The views of a scene show one set of named points, each view turned or mirrored, and shifted as a whole, with a little noise and some points left out.
In the rows, 128 means zero.

Scene 1
View 1
Bila: [109  92 121 119 173 116 154 104 151 182 165  71 111 106 150  92 150 102
 148 164 162 138 133 156 107 102 122 136 105 156 122 173 127 156 148 118
 118]
figug: [156  62 106 142 190 180 180 151 134 160 185  81 115  73 156 110 141  73
 153 122 207 188 173 153 107  79 113 143  76 156 114 169 132 132 149 123
  54]
fut: [168  80  93 152 156 184 157 156  90 150 126 106 134  89 125 119 135  72
 118 139 162 164 159 159 127 106 116 117  73 102 155 133 128 129 143 118
  83]
guti: [128 109 111 137 149 127 140 110 103 170 118 103 135 118 116 106 136  94
  90 161 124 130 132 182 120 122 119 107 106 100 154 158 128 145 138 117
 147]
nezer: [137 106 106 141 146 139 153 104  98 175 119 101 140 112 116 108 135  89
  89 150 130 142 149 199 126 115 116 110 102  99 151 161 131 134 136 114
 144]
Lezik: [132  93 100 131 168 150 159 116 134 174 156  91 124  98 134 109 138 100
 135 142 162 158 151 172 105  98 134 138  96 134 131 160 137 136 139 118
 104]
sofo: [120 113  95 118 152 152 137  99 149 174 135  95 118 107 139 119 133 128
 145 142 136 135 128 167  83  99 179 164  93 121 143 126 141 136 131 119
 109]
bep: [126 128  97 124 143 123 150  78 118 192 127 109 146 118 107 118 130 123
  77 141 125 131 152 227 108 109 144 123 110  89 149 162 145 132 130 119
 166]
Rami: [111 124 107 123 139 102 136  76 107 191 110 104 147 134 103 107 135 112
  74 167 106 116 135 208 119 127 125 111 124  87 154 158 135 147 137 116
 183]
Nin: [128 118 103 131 139 134 137 107 100 177 103 107 142 124 107 117 134 106
  91 157 117 127 135 188 108 123 131 120 101  84 160 138 133 140 129 116
 152]
Nusil: [ 86 112 122 108 154  90 138  75 162 194 151  75 106 126 143  93 151 125
 144 171 133 122 117 173  95 107 147 151 118 151 126 166 137 158 133 111
 149]
luv: [129  96  97 117 165 158 143 119 159 172 153  91 111  98 148 117 136 117
 163 140 159 147 140 154  82  90 169 163  91 137 137 130 144 141 130 118
  91]
meged: [144  64 123 146 172 160 139 174  89 133 117  78 109  99 133  98 141  55
 155 181 172 139 118  90 137 122  94 106  82 140 147 132 105 168 151 115
  74]
sabu: [173  52 104 156 179 193 178 175  85 146 156  92 136  73 136 113 138  45
 116 124 196 187 183 157 138  91  87 108  72 118 135 165 127 130 145 122
  64]
View 2
sofo: [168 129 107  86 126  95  94 120 154 137 127 100 111 136 183 143 104  83
 125  70 150 166 135 117 138 148 105 141  77  96 131 159  84  88  81 137
 137]
meged: [154 131  65 122  88 165  61 155 171 109 163 120  41 137 203 178 107 120
 165  96  99 136 149 168 136 117 162 163 123 144  66 108  88 101  75 158
 117]
nezer: [163 142  73 106 113 145  88 123 141 142 152  94  91 138 166 124 118  99
 151  91 121 162 162 100 150 146 106 130 119  91 101 124 113  92 125 148
 131]
Nin: [182 132  64 113 115 140  96 120 129 142 146 105 103 134 164 119 132 101
 158  90 131 163 152  89 154 154  90 113 108 107 121 134 119  88 139 143
 132]
Bila: [158 132 110  81 108  96  68 141 184 133 149 105 106 119 194 166  87  78
 145  79 118 152  97 131 121 147 118 123 110 127  87 166  73 114 112 177
 134]
sabu: [116 176 103  89  97 175  43 147 182 140 181  94  52 152 175 151  71 110
 122  88  83 155 196 142 159 115 167 182 162  84  47  88 102 117 118 167
 134]
Nusil: [178 113 104  87 118  79  88 125 169 137 142 107 130 109 191 153 100  71
 157  78 135 155  76 106 106 160  84 104  87 129 112 189  75 103 112 173
 134]
luv: [153 139 119  77 122  92  78 129 170 136 130  93 104 142 187 153  81  87
 111  66 140 166 137 135 137 136 123 157  82  96 110 156  77  97  68 143
 135]
figug: [114 173 140  62 104 129  39 145 200 141 165  86  80 144 183 170  50  91
 101  70  98 158 165 153 143 120 156 186 134  88  54 120  74 122  89 170
 135]
fut: [146 164  83 106 103 160  71 133 156 135 154 100  66 152 171 134 103 113
 127  86 103 157 195 132 162 125 145 168 130  92  83  97 114  97 102 143
 130]
guti: [176 131  68 111 112 141  84 131 137 139 155 105 101 127 170 129 121  98
 167  94 121 160 140  95 144 158  95 107 123 112 108 139 115  94 147 152
 134]
Rami: [189 125  60 106 116 130 101 116 126 146 154 103 128 119 157 116 132  91
 172 100 129 164 125  70 137 174  67  81 111 109 125 151 122  91 168 155
 137]
bep: [178 145  86  91 125 121 100 116 134 154 149  98 129 129 155 108 118  90
 147  88 131 170 145  66 154 167  75  97 110  84 124 149 119  91 161 145
 142]
Lezik: [148 150 115  81 114 111  70 133 171 144 147  97 106 135 179 145  85  85
 125  74 126 162 139 121 132 142 121 148 117  92  96 142  87 106 108 160
 138]
View 3
sofo: [125 144 128 144 106 156 159 166 130 114 157 107 133  98 121 137 147  88
 139  84 135  96 155 107 120 133 138 117 141 158 122 124  94  87  96 172
 104]
meged: [185 102  69 156  57 163 139 141  91 162 118 150 141  91 100 198 137 100
 144 160 163 121 191  70 164 127 178  92 120 172 153 121  76 130 134  96
 110]
Lezik: [132 132 107 132  92 151 169 155 123 120 154 112 141 100 120 158 148  77
 134 109 146 101 171  88 128 141 133 102 131 156 128 126  94  99 110 156
 106]
Bila: [148 143 140 152  81 119 160 153 135 130 132 115 137 118 126 159 132  69
 101 141 146  89 150 112 135 141 128 105 120 159 151 111  87  86 137 141
 126]
bep: [ 98 149 138  97  91 180 117 141 127 107 176 122 132  88 169 141 124  63
 140  91 138 112 120 135 145 130 109 128 173 167 147 133 108 100 115 193
 166]
nezer: [126 133 104 103  81 183 123 143 108 121 169 134 137  87 149 161 133  77
 153 108 148 121 153 100 157 131 127 115 165 161 142 137  96 122 113 166
 140]
guti: [130 129 118 115  74 183 107 143 115 128 162 143 133  87 155 161 123  77
 141 114 146 116 133 121 157 123 136 123 164 177 165 133 106 109 122 159
 164]
fut: [145 113  74  96  61 174 146 133  92 130 161 130 159  96 133 185 144  72
 163 133 155 138 192  69 158 140 134  93 152 162 131 146  84 142 110 151
 116]
Rami: [110 145 143 108  94 184  92 144 126 117 175 142 126  86 174 139 110  81
 130  97 135 110 103 148 154 120 129 131 179 180 174 128 121  98 129 177
 190]
figug: [151 127  98 118  62 108 203 127 118 120 150 104 162 132 119 194 152  47
 118 167 154 112 208  50 143 163 102  71 112 140 112 134  73 132 124 135
  82]
View 4
nezer: [121 152 161 146 128 124 134 142 145  79 121 135 118 126 131 133 160 121
 124 149 138  79 124 103 110 111 147 120 169 171 126 116  82 122 177 142
 112]
bep: [147 133 193 142 123 104 111 129 131  77 131 115 103 127 128  91 145 115
 136 118 136  87 143  99  91 112 165  80 179 186 101 134  90 135 163 124
  99]
Rami: [131 131 184 149 130 108 116 120  98  82 128 101 106 110 129  91 150 106
 133 112 127  93 128 113  67 131 175  93 159 208  94 124 103 116 161 125
 101]
figug: [121 178 179 119  99 161 128 177 178 121 120 184 109 203 153 161 175 160
  82 184 133 110 100  35 169  95 124 148 182  76 138 112  52 126 162 140
 133]
luv: [119 151 144 144 105 142 129 124 167 105  91 171  89 159 126 171 131 123
 122 153 141  93 125  58 134 128 116 118 154  95 142 129  53 144 175 141
 118]
guti: [121 146 167 146 128 124 132 130 120  87 121 126 113 118 134 117 160 112
 118 137 127  88 120 105  93 123 154 117 161 184 113 110  90 112 168 138
 107]
sabu: [109 193 163 126 118 160 143 193 181  99 137 173 145 173 162 162 199 164
  85 210 137  78  88  78 156  76 120 172 193 128 146  93  63 118 174 156
 140]
meged: [ 83 176 127 141 128 163 166 137 131 118 105 170 120 143 139 196 178 122
  78 195 121  90  74  87 118 146 110 172 119 126 146  75  73  98 176 166
 132]
Bila: [117 152 198 130  94 152 115 124  94 150 105 161  69 178 150 124 150 127
  84 133 111 143 100  44 109 161 153 113 130  95 106 108  75 112 153 127
 116]
Nin: [125 139 162 154 133 114 129 123 131  79 119 123 113 113 122 123 148 106
 131 137 133  76 126 116  87 126 152 108 162 188 116 120  84 123 173 140
 103]
Nusil: [126 130 197 142 102 133 114 101  90 131 100 143  63 153 132 114 129 114
 110 106 112 134 129  56  90 167 159  85 125 118  98 127  79 122 151 113
 104]
fut: [114 171 141 133 121 138 145 160 175  82 119 160 132 145 139 166 173 139
 107 184 142  75 108  93 134  93 126 150 182 147 144 108  66 128 180 154
 124]
Lezik: [128 151 182 138 104 141 119 140 148 109 114 155  99 165 140 138 151 137
 107 147 131 106 121  60 128 122 141 113 168 118 126 121  67 129 165 134
 118]
View 5
sabu: [116  63  57  66  44  98 117 137  80 106 113  74 131 139 156 227 159 118
 133 111  92  92 159 120 150  94 100 144 162 103  83 123 133  64 136 131
 112]
fut: [116  72  89  82  92 106 128 125 120 117 123 120 136 168 131 169 135  97
 140 126  84  99 158 143 150 120 103 144 153 140 135 137 149  93 140 127
 115]
meged: [127  82  83 103  86 117  79 186  99 108  99 142 119 168 144 192 148 138
 126 142  99  87 123 130 140 101 144 153 135 100 137 126 140 117 170 137
 130]
Nin: [115  92  95 113 133 122 126 123 165 142 150 143 130 166 111 116 111  67
 145 117 106 131 113 136 135 142 148 148 169 162 183 176 169 117 145 168
 117]
Nusil: [122 156 104 129 146 126 111 138 154  77 115 111  65 141 151 138  99  80
 141 137 132 123  65 113 113 120 175 175 212 131 173 183 211 152 130 167
 140]
sofo: [125 120 113 111 149 110 136 111 158  80 106 136  80 170 142 139 101  79
 148 152  96 105 113 150 121 119 133 158 190 148 170 163 200 134 123 128
 142]
guti: [112  98  87 113 125 120 122 132 154 140 145 126 130 153 113 124 121  71
 139 119 111 134 101 119 138 138 150 149 168 145 171 172 167 110 142 167
 119]
Bila: [119 134  85 110 123 118 113 143 135  73 110 100  71 137 158 168 117  96
 136 132 125 113  83 109 124 110 154 170 199 113 144 170 191 131 138 156
 133]
bep: [114 114  94 106 143 121 148  92 175 140 157 115 113 148 111 109 100  48
 151 110 112 144 105 127 125 146 146 157 199 164 182 190 191 107 115 168
 119]
figug: [120 100  85  68  79  94 132 116 101  61  96  72  83 144 177 221 138 110
 141 131  93  92 148 131 139  87 100 161 196 110  90 139 171  90 116 113
 127]
luv: [130 125 121 102 142 105 129 112 141  63  98 123  65 169 162 168 106  90
 148 152  93  95 125 150 126 103 121 162 193 138 149 153 198 127 121 119
 132]
Lezik: [121 115  95  96 111 109 128 112 138  88 118  97  91 150 148 170 120  86
 147 127 106 107 117 129 130 113 127 158 195 130 143 159 187 112 119 136
 131]
nezer: [120  90  89  98 119 114 128 114 148 129 141 129 130 162 127 137 122  71
 142 116 104 123 130 133 135 134 129 150 168 152 164 160 160 106 138 147
 122]
Rami: [109 113  86 123 140 131 126 117 173 150 165 128 128 148 105  96 107  53
 142 113 121 149  83 116 126 154 169 157 188 162 195 193 179 117 139 185
 120]

In a view up to two points have been moved. Name them for each view, in the order of its rows, or write -.
view 1 | nezer
view 2 | -
view 3 | Lezik
view 4 | luv, Bila
view 5 | sabu

Scene 2
View 1
pafa: [145 165 183 151 106 131 146 131 157  83 173  96 102  93 156 124 155 101
 137 131 106 111 119 155 109 114  96 110 118  98  94 155 111 174 129 151
 182]
kavet: [117 184 178 112 138 135 133 154 169 135 159 129 110 102 145  97 170  94
 128 140  98  91  90 180  97 116  65 113 126  87  76 163  85 152 120 153
 160]
bino: [114 176 146 128 137 138 102 164 154  78 128 122  96  86 104 167 169 139
 150 119 113 132 112 154  96 141 131 135 108 125 118 161  73 170  82 127
 138]
mog: [108 185 151 109 159 142 102 162 156 109 134 135  99 100 105 135 169 122
 140 131 107 117  93 174  87 138 112 139 113 118 105 152  70 147  91 134
 129]
Dogo: [104 186 139 104 160 147  95 168 152 103 125 132 100  95  96 145 165 131
 143 124 109 123  91 178  86 146 123 145 108 116 105 160  60 151  80 129
 119]
zuzim: [145 165 180 147 112 132 139 125 154  74 166  92  99  93 151 131 155 101
 139 129 107 115 120 158 108 117 107 119 112 100  97 156 106 173 126 148
 173]
Vak: [149 155 169 165 106 133 133 126 149  52 161  89  91  91 145 152 158 115
 150 124 112 131 135 139 114 125 129 121 114 124 116 149 112 181 112 142
 182]
Kevuk: [149 169 184 130 132 142 133 112 150  99 178  93  98 116 144 100 149  83
 129 134 102 105  96 189  99 111 109 137 115  96  88 141 106 146 132 156
 158]
degeb: [116 168 169 159 145 120 121 145 163  98 159 151  84 113 145 129 192 104
 141 145 112 111 129 137 126 118  98 126 135 150 112 128 122 145 113 140
 184]
gipor: [145 161 169 142 146 141 113 120 143  76 161 101  86 112 126 128 162  98
 136 133 112 121 110 172 108 125 141 153 113 132 113 129 109 141 112 144
 152]
lepas: [106 183 157 124 136 134 117 168 167 110 139 136 106  88 127 141 176 125
 143 130 107 112 108 158  96 127  91 114 120 111  95 165  81 163  97 136
 151]
Kogul: [136 188 168  76 134 164 121 147 149 112 148  77 121  87 108 110 126 109
 126 120  93 106  65 221  59 131 106 134  97  53  71 183  46 166 105 153
 112]
rad: [143 178 189 113 144 146 130 114 156 121 177  95  99 117 141  78 148  73
 119 144  94  96  77 203  91 111  98 141 116  85  76 142 101 137 134 164
 151]
kere: [143 152 161 178  82 125 143 147 156  35 149  86  97  65 147 182 160 138
 158 112 120 142 155 117 116 129 124 105 108 118 118 168 103 208  99 135
 189]
reguz: [166 143 184 208 108 117 144  95 149  43 184  99  72 112 167 149 175  90
 146 135 119 131 162 114 143 108 134 131 128 165 126 114 157 162 134 145
 215]
View 2
reguz: [149  95  78 108 177 168 132 108 122 222 104 134 141 182 131 133 108 224
 136 161  95  91 147 136 132 168 184 137  89 149 175 115 218 110 147 193
  97]
pafa: [132 115  91 116 124 132 114  92 120 190 147 130 105 144 149 131 113 169
 154 133 110  80 153 156 142 174 155 138 121 150 155 163 191 131 162 135
 110]
kere: [ 88  86 112  89 137 149 105  92 128 218 122 132 101 177 140 133 130 188
 181  88 111  77 130 132 139 171 215 145  91 151 204 159 230 125 158 124
 122]
Vak: [121  92  97 108 140 152 107  88 137 195 135 136 107 167 134 123 115 184
 152 122 109  90 137 140 142 174 178 150 102 149 181 144 209 129 146 139
 122]
Kevuk: [151 115  79 135 123 132 109  83 140 153 166 140  98 132 145 116 101 156
 125 162 111  96 157 161 152 175 128 154 132 145 139 159 169 148 145 141
 125]
Kogul: [116 113 102 141  80 106  78  58 163 115 202 143  52 117 146 105 107 106
 147 118 128  98 144 163 159 177 125 174 150 139 144 202 154 175 141  74
 163]
bino: [ 95  95 131 130 128 154  92  79 148 149 149 148  91 179 111  97 124 144
 176  86 110  96 105 113 117 176 190 132 103 159 195 169 205 119 130  83
 131]
lepas: [118 123 121 150 115 135 103  83 128 145 164 142  93 146 127  99 120 128
 175 109 108  83 121 130 113 175 153 117 127 158 164 177 174 114 149  88
 111]
mog: [126 115 123 158 116 144  96  72 149 114 170 151  87 152 111  83 114 117
 157 119 106 102 111 124 115 174 143 128 125 160 163 171 173 121 120  82
 128]
Dogo: [112 109 129 157 113 142  88  68 156 102 173 153  84 157 106  80 116 111
 161 107 110 104 103 117 115 174 150 131 124 160 169 178 172 122 116  72
 137]
rad: [158 126  77 147 112 120 111  78 140 137 179 140  90 117 148 110  96 140
 125 171 112  97 161 165 151 176 105 152 148 143 122 166 149 151 150 131
 127]
View 3
zuzim: [ 83 115 160 175 127 130 156 127 145 163 144 147 134 154 128 147 101 131
 131 106 125 113 108 161 138 107 102 110 121 114 123 136 130 140 138 135
 129]
rad: [ 91 136 177 152 123 108 150 103 113 170 137 134 188 196 118 140  87 155
 110  91 155 113 105 192 147  90 128 115 103 119  97 177 112 150 138 171
 105]
Kevuk: [ 84 130 169 163 129 118 150 113 136 162 140 141 161 175 117 141  87 144
 114  99 144 112 106 184 146  96 113 123 113 112 104 167 122 145 139 160
 118]
gipor: [ 79 115 155 164 126 135 141 119 167 142 154 162 142 158 113 115  88 110
 125 111 155 120 126 168 152 113  96 123 133 108  95 175 116 125 129 164
 137]
degeb: [118 105 165 137 132 121 128 105 142 126 128 158 144 142 130 132 109 120
 110 124 126 138 162 140 154 133 108 117 156 133 108 129 108 127 124 158
 145]
reguz: [104 118 144 176 163 147 122 128 205 126 135 165 102  97 128 167 112 112
 100 130 109 135 133 170 167 139  84 179 160 126 128 118 152 141 143 142
 163]
kere: [ 72  87 142 198 130 154 158 148 173 155 155 166  85 117 141 141 112 101
 165 122 104 119 119 122 129 123  79  95 141 109 142 101 135 125 131  96
 155]
Vak: [ 79 106 146 184 136 145 147 134 171 149 153 163 112 132 131 143 100 109
 138 117 119 120 115 151 141 121  89 118 137 113 123 133 132 132 133 123
 147]
bino: [ 77  78 152 167  98 138 151 124 139 146 164 169 128 166 123  86  90  92
 163 116 146 122 144 117 129 122  96  60 143 108  99 151  96 108 114 137
 150]
mog: [ 87  89 166 146  94 121 150 106 117 151 153 159 162 194 120  84  86 109
 144 108 157 124 143 131 135 113 110  62 137 116  86 167  86 112 113 162
 132]
kavet: [104 116 180 143 110 100 153 104  86 165 124 132 180 192 133 136  98 151
 124 100 133 116 122 151 132  97 133  80 117 130 110 136 102 142 130 154
 115]
Dogo: [ 79  82 159 149  86 125 154 113 116 149 163 163 158 197 117  69  82 101
 157 108 163 118 145 120 131 110 106  46 137 107  85 173  77 103 111 158
 134]
pafa: [ 91 115 162 176 134 125 151 123 138 161 137 147 137 151 134 156 104 138
 127 109 118 115 110 160 141 108 112 113 122 119 128 125 131 147 136 131
 132]
lepas: [ 99  96 168 151 103 111 156 111  96 159 137 145 161 184 131 112 102 131
 142 110 135 117 137 127 126 106 119  58 131 124 109 136  92 127 120 143
 128]
Kogul: [ 55 111 171 174  90 116 181 121  94 196 164 134 178 226 117 102  74 141
 162  82 164  94  84 164 116  73 120  51  81  94  97 184  97 132 128 145
  98]
View 4
pafa: [136 137 101 110 135 105  99 142 150 113 105 148 105  80 130 138 120 114
 113 125 125 111 138 149 128  86 143  75 116 151 168 103 196 130 152 112
 136]
lepas: [141 187 107 110 110 124 123 120 178 129 115 161 115 121 125 149 169 139
 110 118 113 101 156 156 148  89 130 127 123 141 182 119 198 128 111 104
 143]
kavet: [118 179 114  98 128 106 113 142 175 131 101 156 119  86 115 163 184 134
  98 123 117  95 156 138 166 110 163  88 137 155 168 116 177 126 120  97
 123]
Vak: [162 132  90 116 123 120  97 125 141 116 119 153  97  98 137 118  92 114
 134 121 129 120 124 155 109  68 122 106  96 148 175 107 206 133 160 111
 146]
degeb: [173 151 116 130 128 114 126 126 165 123 114 157  94 106  88 132 129 144
 105 106 125 118 121 136 124  66 156 106  98 149 156 143 196 149 107  90
 142]
Dogo: [146 214  91  93  85 138 135 110 185 153 125 182 126 121 141 133 186 144
 135 124 119 102 145 143 156  82 111 164 128 140 188 121 193 134 118  83
 139]
Kogul: [ 88 206  84  60 102 122 101 134 170 152 107 171 148  75 181 151 203 112
 142 141 129  85 160 138 188 118 122 124 158 154 197  79 173 105 170  93
 112]
rad: [115 172 103  81 132 104 106 151 166 145 103 163 127  53 128 137 170 121
 122 133 142 105 126 111 173 103 166  83 137 168 157 113 159 133 157  73
 105]
bino: [157 189  91 111  92 138 123 106 172 139 124 173 109 130 146 130 147 134
 136 123 116 112 142 161 132  67  98 159 112 134 195 114 210 132 127  99
 151]
reguz: [204  93 103 146 141 108 106 130 130 107 121 151  68  93  94  99  48 120
 129 108 137 149  87 136  85  40 149  88  66 157 146 138 207 165 150  94
 153]
kere: [167 124  87 128 118 128  96 115 135 101 117 142  90 121 152 126  78 113
 129 118 113 120 151 191  91  63  96 115  93 134 192  92 231 124 155 141
 165]
zuzim: [141 141  98 106 129 113  99 136 149 120 107 152 107  87 138 133 122 117
 124 123 127 113 136 147 129  85 135  88 114 151 173 103 192 129 157 107
 135]
gipor: [161 160  92 101 112 118 111 123 158 143 117 174 109  86 132 108 129 123
 144 125 138 126 104 123 139  68 132 122 107 156 165 117 183 145 154  71
 133]
View 5
bino: [157 138 135 179 107 144 132 142 206 126 183  91 179 177 127 175 106 108
  78 143 122 201 112 130 112 117 166  84 141 145 126 148 117 166 115  89
 138]
kavet: [152 115  63 171 122 112 138 170 217 163 161 102 156 143 125  97 120 133
 122 151 165 171 140 145 144 122 143  85  87 158 105 135 100 168 107 125
 105]
lepas: [158 121 100 181 112 142 136 158 215 144 161  91 169 163 127 141 108 130
 100 159 143 189 128 141 126 116 161  84 120 151 121 145 101 167 111 106
 122]
Kevuk: [139 140  85 142 127  71 139 178 191 157 197 113 142 140 125 101 119 113
 119 107 139 181 131 132 123 134 143 106 103 154 107 140 132 158 112 118
  98]
degeb: [133 134 106 151 108 116 139 187 196 146 161 117 145 142 136 150  89 155
 136 165 110 187 123 148  99 117 167 109 123 130 139 146 115 127 148 117
 107]
mog: [178 132  98 165 109 129 129 148 210 131 166  99 186 164 124 148 104 110
  92 148 142 186 117 128 109 126 146  77 117 146 123 114 111 175 112  90
 133]
rad: [151 131  57 134 130  66 135 177 201 157 188 113 151 133 120  81 120 109
 124 112 160 167 137 133 125 140 129  96  86 155 105 121 122 165 107 114
  95]
kere: [ 96 144 181 190 115 135 151 160 192 136 203  86 132 178 138 172 110 126
  93 126  92 226 127 138 136 100 194 115 158 163 106 217 135 132 124 124
 106]
zuzim: [110 140 126 168 126  97 151 171 197 156 201  97 129 158 127 120 119 121
 110 116 123 201 136 139 144 117 168 112 119 166 102 185 129 146 116 125
  93]
gipor: [144 152 115 132 112  88 134 171 183 136 196 114 152 151 126 140 105 107
 105 113 115 192 113 123  89 134 153 105 123 140 128 131 138 149 130  99
 113]
Vak: [108 153 146 161 116 105 145 172 187 144 204 102 133 162 133 149 108 122
 106 115 102 211 121 133 121 112 176 117 138 154 116 182 140 134 129 120
 102]
Kogul: [172 121  64 179 134  98 135 139 224 156 194  81 181 165 111  88 140  77
  73 102 187 177 139 125 162 135 128  64  88 178  77 126 110 208  67 102
 115]

In a view up to two points have been moved. Name them for each view, in the order of its rows, or write -.
view 1 | -
view 2 | bino
view 3 | lepas
view 4 | reguz
view 5 | zuzim, Kogul
